The views of a scene show one set of named points, each view turned or mirrored, and shifted as a whole, with a little noise and some points left out.

Scene 1
View 1
k63: [-10  18 -18   4  -3  10  27  23   0  16  23   3  10   7   4 -30   5  -8
 -10  -4   2  14  -5   2 -18  -5 -32  11   0  -6   1   0  13]
k796: [  6 -13 -10   1  -6   7  17  18   0  -3  -2  -1  -5  -7 -20 -24  14 -17
  15  12   3 -22  -7 -35 -16   8 -14   3 -15  -6  32  13 -11]
k510: [ -2   3   0  13  -2   4  21  18   0   3  15 -15  14   1 -13 -23   2   5
  -7   3  -5  -4  -3  -6 -17  11 -23  15  -3   6  11   6 -12]
k855: [  0  -3 -28  -5  -8  23  24  14   2  25  19  -2  10   0  11 -24   7 -23
  -2  11   2   4  -8  -2   0   9  -1  24   1  10   5  21   4]
k876: [  2   0 -24   3  -1  21  16  13   1  17  16   0  13   0   6 -10   6 -17
   6   2   2  -4  -7   6  -9  22  -9  20  -4  11  12  19  -8]
k753: [  3  -9  -5  12  -5  12  17  14   3   2  15 -20  12  -2 -13 -21   3  -4
   2   3  -2 -13  -2  -7 -15  21  -9  18  -8  16  17   8 -20]
k976: [  1  -6  -9   8  -9  14  21  16   3   8  23 -18  14   1  -7 -28   3  -7
  -2   0  -2  -3   0  -2 -14  16  -9  21  -5  19   8   5 -11]
k109: [ -6  30 -30  -7   3 -11  18  28 -21  14  18   5  13   7 -15 -45  13  15
   4 -13   1   0 -10   2 -10 -12 -22   4  -3 -16   0  -3   5]
k789: [ -5  11   1   9  -5  -9  26  25  -6   2  17 -15  15   4 -22 -41   4  13
 -13   0  -5   3  -1 -10 -18  -5 -30  10   1  -1   3  -3  -3]
k706: [  7  -9 -19  -3  -4  12  16  11  -6  14   9  -4  13  -4  -6 -13   7 -14
   6  13  -1 -10  -7  -7   0  21   0  24  -1  11  13  32 -15]
k488: [ -4   6 -11  18  16   7   7  14  -3  -2   4 -15  12  -2 -12  -6   5  15
  14   0  -5 -26 -10   3 -13  27 -10  10 -15   1  28   7 -31]
k610: [ -5  -3  -4   7  -9  12  33  17   4  15  16 -15  11   0  -1 -32   1 -10
 -21  22  -5  10  -5 -16  -3  -3 -17  22   8   6   1  14   5]
k79: [ -5  19 -26   2   7   1  15  21 -12  15  19  -8  17   5  -7 -31   7  14
   4  -6  -3  -6 -10  11  -4   6  -9  13  -4   0   4   3  -8]
k355: [ -5   1 -22   3  -1  12  22  18   0  15  15 -15   7   0  -3 -36   8  -2
   0  10  -1  -8  -9  -8  -1   1  -1  14  -6   3  10   4  -4]
k956: [  4   1 -15   0   2   0  14  17 -10   4   6  -6  10  -3 -19 -22  11   3
  11   5  -2 -18  -7 -11  -7  13  -8  12  -7   0  16  16 -17]
k969: [ 10  -6 -15  -3  -7  13  15   9  -7  14  12  -1  19  -4  -4  -6   5 -16
   1  10  -1  -3  -5   0  -2  28  -7  31   4  17   7  39 -16]
k157: [  8 -17 -13  -1  -8  11  17  11  -3   8  10 -17  10  -6 -14 -26   8 -11
   6  14  -2 -17  -4 -16   0  18   6  22  -4  16  15  22 -18]
k317: [ -1   0 -12   1 -11  11  24  21   2   8  15   1   5   1  -7 -27   8 -18
   0   0   3   3  -2 -15 -21   3 -26  11  -5   1  13   6   4]
k67: [  4   6 -15   1   3   2  15  12 -14  16  12  -6  23  -1  -6 -12   4   3
  -4  10  -4  -3  -9   6   4  21  -8  28   7   8   3  33 -15]
k250: [ -1   0 -22 -11 -10  10  30  19  -3  19   8   9   0  -3   0 -32  12 -26
  -6  22   3   7 -11 -28  -1 -12 -17  13   4 -11   8  24  17]
k626: [  6  -6 -12   0  -4   5  16  16  -6   3   5  -3   7  -4 -17 -19  11  -9
   9   8   0 -15  -6 -19 -11  14 -12  12  -6   2  20  20 -14]
k868: [ -1   7  -8   3  -9  -7  21  24 -10   3  23 -21  16   4 -25 -51   7  15
  -2 -11  -3  -5   1  -5 -17   0 -14  12  -6   9   2 -10 -10]
View 2
k753: [ 14 -12 -26 -14   1  10   2  -3  -4  -8   8  -7  -4  16   8   7  -9  -7
 -11  -6   5   6   2  14   1  12   5   4 -11  15   1  -5   3]
k63: [  8  -7 -20 -13   4  14 -19  -6   8 -21  10  25  12   8  17 -14  11  16
  18 -13  10   4 -19 -11  -4  17  -7  10   0   3 -12  -1 -17]
k250: [ 20  11   6  -1  19   6  -8 -12   9  -2   0  23  10  20  22 -23   6  19
   6  -6   2 -17  -6  13 -10  29  -6  25  -2  -6 -11  10 -17]
k956: [ 15 -11  -2  -5   9   4  -7  -2  -3  -6   6 -11 -12  15   7  -8 -11 -10
  -9  -3   2  10   3   9 -10  14   5   9  -9   6  -7 -17  -1]
k67: [  6 -17  13 -12   5  13 -17   1   1  -3  10 -10  -2  30  18   5  -2  -8
   4  -5  12  18   9   4   5  22   4  13  -8   9  -8 -10 -15]
k876: [ 15 -20  -7 -25  16   4  -5   1   3  -7  13  -7   7  16  30   6   2  -2
  -5 -11   8   6  -1  11  -4  15  -4   9   2  13  -5   1 -18]
k626: [ 24  -4  -4  -7   9   1  -1   0  -2  -4   6  -8  -7  15   9  -8 -12  -2
 -11  -5   0   3  -2  14 -14  16   1  10  -9   4  -6  -4   1]
k317: [ 18   3 -21 -10   7   8  -4  -3   2 -13   8  14   6   8  12  -7   0  13
   1 -11   4   1 -16   6 -11  18  -5  12  -4   4  -8   7  -5]
k976: [  6  -8 -28 -12   5  14  -2  -6  -2 -12   7   2   0  16  14  10   0   0
  -6 -10   8   8   1  11   5  15   5   8  -7  16  -1  -4  -6]
k157: [ 13  -4  -8  -5  16   6   3  -8  -4   1   2 -11  -7  23  15   5  -8  -8
 -18  -4   2   1  15  26  -2  19   8  14  -9  13  -1  -5  -4]
k969: [ 15 -10  10 -19  11   8  -7   5   0   3  13 -15   2  29  26  16  -4  -3
  -6  -9  10  15   9  17   0  25   1  14  -7  13  -5   5 -15]
k109: [ -1  -8 -10   2  13   9 -29 -10   2 -27   4  15 -10  -3   6 -30   7   9
  14 -10   4  18 -16 -18 -19  12   1  15   2  -4 -21 -32 -13]
k706: [ 18 -10   9 -12  14   4  -3   0   0   4   8 -14  -2  27  22   4  -6  -7
 -11  -5   5   6  10  20  -4  21   2  15  -8   9  -4  -1 -10]
k796: [ 36   2 -12  -5  12  -6   9  -4  -3  -2   1  -4  -6   8   5 -20 -18  -1
 -17  -2  -7 -12  -7  21 -23  13  -3   9  -9   0  -4   2  10]
k855: [  8  -9  -5 -15  23   9  -6 -10   6  -5   7   7  11  21  35   2  11   7
  -1 -11   7  -5   5  16   1  23  -2  18   3  11  -6   4 -26]
k610: [  7   3 -13  -2  -1  20  -8 -13   4  -5   2  22  10  29  13  -5   5   9
   9  -5  10 -10   2   9  13  25   2  15 -11   6  -1   6 -11]
k510: [ 12  -9 -23  -9  -7  15  -7  -3  -1 -14   8   5  -1  17   3  -2  -6  -3
   2  -5   9   8  -6   1   3  14   3   3 -12   8  -2  -7   2]
k355: [  5 -11 -18  -5  16   9  -6 -16   2 -11  -1   7  -1  15  18 -12   3  -2
  -2  -5   3  -7   4  10   0  14   4  11  -2   7  -4 -16 -12]
k868: [ -5   1 -36   6   3  17 -13 -12  -6 -24   3  11 -13   4  -5  -6   0   4
  -1 -10   4  19  -5  -2  -4  12  11  10  -9   9  -8 -25   1]
View 3
k510: [ -4   0  11   7 -19  18   8   3  10   5  17  -8   4 -22  -6  12   2 -34
  -5  11  -4 -14   6  -4  13   4  21  -4  21  16   9  -8  10]
k789: [ -8 -11   4  14 -23  11  24   4  14   3  24   1  -4 -29  -7   4  -3 -35
  12  19   4 -14  13   2  13  11  21  -7  29  12   5 -14  11]
k868: [-25 -10   8  14 -17   8  20  -2  12   4  18   0   0 -26   4   3 -12 -35
   5  16  14  -9  13  -1  16   3  23  -2  29  14  13 -23  24]
k317: [ 10   5  11  12  -3   9  28  -8  11  10  10   3   8 -18  -5  13   1 -41
  -3   9  -4  -5   5   7  14  -3   8  -4  27  16  15   3   6]
k969: [  2  22  12   7   6  30 -14 -14  19  16   5 -11  15  -2  -5  16  19 -37
  -2 -10  -2  -4  -9 -14   5  -6  24  -7  14   5  21   1   4]
k250: [ 33   9  16  15   9   5  26 -19  18  25  17   9  15  -2  -2   5  -1 -30
  18   6   1  -7   4  11   6  -1   5 -15  33  -4  13  13  -5]
k706: [  3  18  17   6   7  20  -9 -13  19  17   6 -12  17   0   3  14  12 -28
  -4  -5   1  -9  -3  -9   9  -9  19  -5  16   0  17   0   7]
k355: [  5   4  23   8  -9   7   4  -9   9  14  13  -2  14  -7  11   5 -14 -22
   0   5   5  -8   7   1   7   0  17  -6  26   9  13  -7  14]
k610: [ 18   1  17   6 -11  20  10 -14  12  22  25   2  11 -15 -12   1 -12 -35
  13  11  -2 -13   4  -7   7   5  26 -17  31  14  12   4  -3]
k109: [ -7  -4   2  28 -15   0  25   7  14  -6  12  15  -3 -11  18   1   0 -27
  21   7  13   2  11  21  -4  18   5  -5  29   0  10 -23  24]
k626: [  0   9  13   8   2   9  10  -5  20  11   9 -14  10  -9   1  19  15 -27
  -9   5   2 -15   6  -1  19  -9  10   0  17  -2   9  -1   9]
k79: [ -8   3  11  18 -18  11   0   5   9  -2   9   2   4  -8  17   5  -2 -24
   6   1   8   0   5   6  -3  13  16  -3  22   8  13 -21  23]
k796: [  8   5  18   6   8  -5  25  -5  19  16  11 -19  14 -10   3  23  12 -21
 -18  12   1 -22  14   5  31 -18  -1   3  18  -5   3   7   8]
k876: [  9  19  18   9  -1  21  -4  -7   8   9  -1  -3  16  -5   5  15   6 -35
 -10  -8  -6   2  -6  -1   3  -3  14  -3  17  16  22   2  10]
k67: [ -1  15   9  11  -7  29 -18  -4  19   9  12  -7   9  -3   0  10  17 -28
   9  -6   1  -7  -5 -10  -2   7  25 -10  16   1  15  -9   8]
k63: [ 17   3   9  19 -17  12  25   0   5   2  11  17   4 -18  -2   4  -7 -42
  12   7  -5   5   2  14  -3  15   9  -9  31  22  17  -2   8]
k157: [ -5  11  21   1   6  15  -5 -17  18  23  11 -18  17  -4   3  14   2 -26
  -9   2   8 -15   4 -14  20 -16  23  -3  18   2  15  -3  11]
k488: [-10   7  17   5 -21  12 -12  17  10  -6   5 -24   8 -11  12  22  16 -14
 -27   3  -6 -17   7  -2  13   1  12   7   6   8   2 -12  22]
k976: [ -7   5  17   5  -9  20   3 -10   9  12   9  -6  12 -18  -3  11  -7 -38
  -9   5   0  -6   2  -9  13  -5  25  -3  22  22  20  -7  13]
View 4
k969: [ 32  -5   3   4  -3  10  -6 -37 -26   0 -16 -15  -2  -8   0  10  12  -6
  21 -17  -8 -12 -12  -8 -16  17  -1  18 -14   6   4 -20  -1]
k956: [ 23  10  -3  20   4  -8   1 -18 -20  -3 -13 -23  -9  -2  -7 -10  16   6
  18 -15   4 -23  -8 -13  -1   2  -9  20 -12   7 -19 -20  -3]
k488: [ 19  22 -13  19   2 -10  -1 -14 -12  -2 -22 -10 -19  -9   0 -18  10  12
  34 -29   9 -21  -7 -12  -8  -6  -5  25 -36  -2 -20 -22 -18]
k510: [ 22   6   4  17  12   3   4 -10 -21  -4 -16 -18  -8  -9  -3  -8  34   7
  14 -29   0 -17   1   2   1   4  -5   1 -23   0 -19 -22 -12]
k67: [ 26   5   7  -2  -2  -2   4 -38 -18   1 -16 -11  -4  -3  -4   8  14   5
  16 -30  -1 -13  -4  -7   0  16  -1  13 -13   7   1 -19  -3]
k796: [ 29  -1 -10  38  17   3  -6  -2 -27  -4  -6 -31 -12   4  -7 -14  11  -3
  19   8   6 -23 -15 -11 -11  -4 -16  18  -4   0 -34 -21  -7]
k109: [  8  23  13  14   3  -9  21 -14  -7  -6 -21 -38  -3   1  -8 -28  39  15
   4 -23   9 -11   4   1  34  -2 -11   8  11  21  -9   1  -8]
k789: [ 17   8  12  19  15  -3  15  -3 -20  -7 -13 -27  -3  -3  -9 -14  48  12
   2 -33   2 -20   9   5  18   4  -9  -8 -13   5 -26 -21  -8]
k855: [ 31  -3  14   8   3  16  -7 -27 -31   6 -21 -18 -10 -10   0  -2  12  -3
  11  -1  -3  -3  -9   9   0  10  -1   0  -2   5   8   5  -1]
k706: [ 31  -1   2  10   0   3  -8 -31 -28   3 -16 -16  -8  -6  -3   3   6  -2
  18  -9  -3 -16 -13  -9 -11  11  -4  17 -11   5  -4 -15   2]
k753: [ 27   6  -1  20   7   2  -7 -11 -29   0 -18 -17 -11 -17  -1  -9  24   3
  20 -21  -5 -22  -5  -3 -11   2  -3   7 -33  -2 -17 -21  -3]
k157: [ 33   1   3  18   4  -3 -12 -21 -39   4 -12 -17 -10 -11  -7  -1   8  -1
  15  -7  -5 -27 -11 -10 -11   9  -4  10 -20   3 -14 -18  10]
k79: [ 15  23  10   8  -1  -9   9 -21 -13   0 -25 -22 -10 -10  -4 -20  25  14
  14 -27   5 -13   0   0  18   0  -3  10 -11  12  -2  -3  -6]
k355: [ 24  10  11  17   8  -3  -2 -14 -29   5 -19 -18 -16  -8  -7 -13  14   8
   9 -10   4 -15  -3   4  10   2  -4  -2 -12   3 -10  -2   0]
k317: [ 25  -4   5  24  14  18   2  -6 -23  -5 -15 -31  -4  -6  -2 -13  36  -3
  11  -7  -1  -8  -5   7   0   2  -8   2  -2   4 -15 -10 -12]
k250: [ 29 -11  15  17  17  13   5 -18 -27   0  -8 -27  -6  14  -9   1  16  -2
  -3   6   6  -4  -7   6  11  11 -13  -5  22   5 -13  -4  -5]
k63: [ 18   4  15  12  13  19  13  -9 -12  -5 -23 -27  -6  -4   1 -15  42   6
   6 -19   3   4   4  17  18   4  -5  -8   3   7  -3   1 -20]

In a view up to two points have been moved. Name them for each view, in the order of its rows, or write -.
view 1: -
view 2: k956, k706
view 3: -
view 4: k250
